Points on a hilly landscape, in no order, each with its height.
From any point a climber steps to the highest of the 4 points nearest to it. It stops when none of these is higher. Distance is the straight distance between rows; heights are no part of it.
Z_326: [ 4  8 17 -7  6 -1  9  4  0  4 10 -6]  (h 313)
Z_807: [-10 -22  16 -30  17 -19  24  18   3   3  15  -5]  (h 319)
Z_293: [ 20  21  -4  18 -14  12 -12 -17   2  -1 -25 -12]  (h 182)
Z_233: [ 16   1 -26  24 -15  15 -51 -32   8  15  -9   4]  (h 208)
Z_613: [ 17  11 -22  22 -16   9 -27 -29   4  -1 -20 -10]  (h 173)
Z_490: [-9 10 26 11  4  3 23 -7 13  8 -8  5]  (h 560)
Z_414: [  2 -14 -20   0  -3   3 -20  16 -23  -8  19   8]  (h 322)
Z_86: [  0   1   0 -16   4 -11   4  13  -9  -3  27  -3]  (h 509)
Z_144: [ 11 -18 -26   6  -4   9 -31   3 -15  -3   8   8]  (h 311)
Z_732: [-28  -2  19   1   6  -8  37  -1  17   2 -14   3]  (h 387)
Z_87: [ 12  15   2  -2  -6   4  -2  -1  -6  -4   4 -10]  (h 125)
Z_986: [ 19 -18 -33   6   3  18 -49   2  -4  15  11   3]  (h 160)
Z_84: [-31  12  16   3  -6  -5  52  -1  24   1 -23   0]  (h 597)
Z_249: [ -2  -3  -9 -14   0 -15   0  18 -18  -6  30   1]  (h 507)
Z_689: [ 18  -2 -26  22 -12  15 -55 -27   6  16  -4   7]  (h 203)
Z_19: [-28 -23  21 -31  18 -23  35  21   7  -9  -5   7]  (h 180)
Z_225: [  4  19  25  23   0  11  14  -8  13   9 -13   5]  (h 462)
Z_10: [ -3  -3  -2 -20   7 -19   8  19  -9  -3  30  -3]  (h 489)
Z_535: [ 19  26  11  14  -7  12  -3  -8   3   2 -20  -8]  (h 478)
Z_765: [ 19  26  16  16  -6  11   2  -9   4   4 -15  -6]  (h 500)
Z_422: [ 11  -3 -24   9 -12   8 -24 -13 -10  -9  -3   1]  (h 324)
Z_665: [-28 -13  23 -16  12 -15  33   8  10  -3 -10   7]  (h 238)
Z_123: [ 16   7 -24  30 -19  13 -50 -38   9  16 -12   1]  (h 188)
Z_630: [ 17  17 -16  17 -17  12 -19 -23   0  -6 -23 -13]  (h 194)
Z_773: [-35   1  19  -5   4 -15  45   6  18  -4 -20   4]  (h 367)
Z_430: [-19   4  24  12   4  -2  31  -6  15   5 -11   6]  (h 535)
Z_837: [ 12  14  -7  -2  -7   0  -6   2 -11  -9  10  -6]  (h 260)
Z_252: [  3  -7 -20   1  -7   3 -16  10 -20 -11  16   5]  (h 376)
Z_911: [  5   1 -14  -1  -7  -1 -12   6 -18 -13  13   1]  (h 390)
Z_919: [-22 -22  24 -27  19 -19  29  18   7  -2  -1   3]  (h 278)
Z_673: [ -4  -7   4 -24  10 -18  13  19  -2   0  28  -7]  (h 461)
Z_846: [ 9 12  5 -7 -1 -1  3  4 -7 -1 10 -7]  (h 406)
Z_525: [  7   6 -13  -1  -8   4 -11   1 -15 -12   9  -3]  (h 366)
Z_828: [-11  -3  28  -4   9  -4  24  -2  11   7  -2   2]  (h 88)
Z_429: [ 19 -23 -35   4  10  16 -45  13 -11  13  16  -1]  (h 244)
Z_90: [-12  -9  23 -13  13  -8  22   5   8   4   6  -2]  (h 360)
Z_88: [-37  -4  17 -12   8 -16  43  11  13  -7 -20   7]  (h 277)
Z_507: [  7  -8 -22   4  -6   7 -21   3 -17 -11   8   6]  (h 355)
Z_977: [16 22 -1  5 -9  7 -7 -8 -3 -7 -8 -9]  (h 631)
Z_530: [ 14  -9 -27  14  -8  12 -40 -17  -4   3  -1   5]  (h 274)
Z_917: [-33   4  18  -1   0 -11  47   2  21  -2 -22   4]  (h 456)
Z_9: [  9  -8 -24   7  -6  10 -26  -4 -13  -7   2   5]  (h 343)
Z_213: [  6 -20 -24   2  -3   8 -27  14 -24  -4  13   8]  (h 300)
Z_848: [-22 -27  20 -31  22 -21  35  26   5  -6   0   6]  (h 131)
Z_464: [-24   8  20  12   1   0  37  -7  21   4 -16   5]  (h 522)
Z_460: [ 9 14 13 -3  2  0  4  0 -1  0  5 -7]  (h 161)
Z_319: [-24  -9  24  -8  11  -8  32   2  14   1  -7   3]  (h 209)
Z_520: [-35 -10  21 -19  12 -19  41  13   9  -9 -16  11]  (h 237)
Z_302: [-12 -17  19 -25  15 -15  23  13   6   2   9  -3]  (h 342)
Z_637: [ 19 -13 -29  13  -2  14 -56 -10   0  17   5   4]  (h 229)
Z_53: [ 5 12 23  0  5  3 10  0  3  3  3 -5]  (h 57)
Z_940: [ 22 -14 -32  11  -1  16 -56  -2   0  18   9   3]  (h 202)
Z_935: [16 21  8  3 -4  8 -2 -5 -3 -2 -6 -8]  (h 534)
Z_774: [ 14  22  17   7  -2  10   4  -3   1   4 -10  -6]  (h 492)
Z_157: [ -4  -3  19 -15  12  -8  20   6   4   6  13  -4]  (h 375)
Z_182: [  1  -3 -13  -7  -3  -5  -7  14 -22 -10  22   2]  (h 443)
Z_262: [ 13  23  20  18  -4  10   5  -8   5   5 -13  -2]  (h 541)
Z_244: [  5   8  -1 -11  -1  -9   2   9 -10  -6  22  -4]  (h 544)
Z_49: [ 12   3 -19   6  -9   5 -17  -6 -13 -12   2   1]  (h 307)
Z_367: [ 14   9 -19  13 -14   8 -21 -15  -4  -8 -10  -5]  (h 261)
Z_506: [-33  12  15  -4  -4 -12  52   5  20  -2 -27   4]  (h 476)
Z_839: [ 13 -24 -28   2   3  14 -35   9 -17   4  11   7]  (h 523)
Z_532: [ 18  16 -16  12 -14   9 -19 -18  -5  -7 -14 -12]  (h 221)
Z_105: [ 15  -6 -28  18  -9  13 -43 -24   0   7  -5   3]  (h 253)
Z_152: [-13  12  23  19   3   5  29 -12  18   9 -12   6]  (h 539)
Z_912: [  4  10   7 -11   2  -6   5   5  -4  -1  18  -7]  (h 508)
Z_294: [-23 -22  23 -23  17 -18  31  15   6  -3  -6   4]  (h 256)
Z_705: [ 11 -15 -26   8  -3  12 -33  -3 -12   1   5   8]  (h 316)
Z_757: [ -1  -3   9 -22  10 -13  15  10  -1   3  22  -6]  (h 426)

Call two points neighbours if one is among the 4 nearest of the other. Go from one point of each pair to the other, from neighbour to neighbour, staying as high as possible. Name the lowest point that can't be avoided.
Z_262 and Z_839 -> Z_665
Z_977 and Z_84 -> Z_225
Z_262 and Z_977 -> Z_765
Z_84 and Z_490 -> Z_464
Z_244 and Z_839 -> Z_705

Where does a climber stop that starts at each point below?
Z_520 -> Z_84
Z_665 -> Z_84
Z_525 -> Z_244
Z_157 -> Z_244
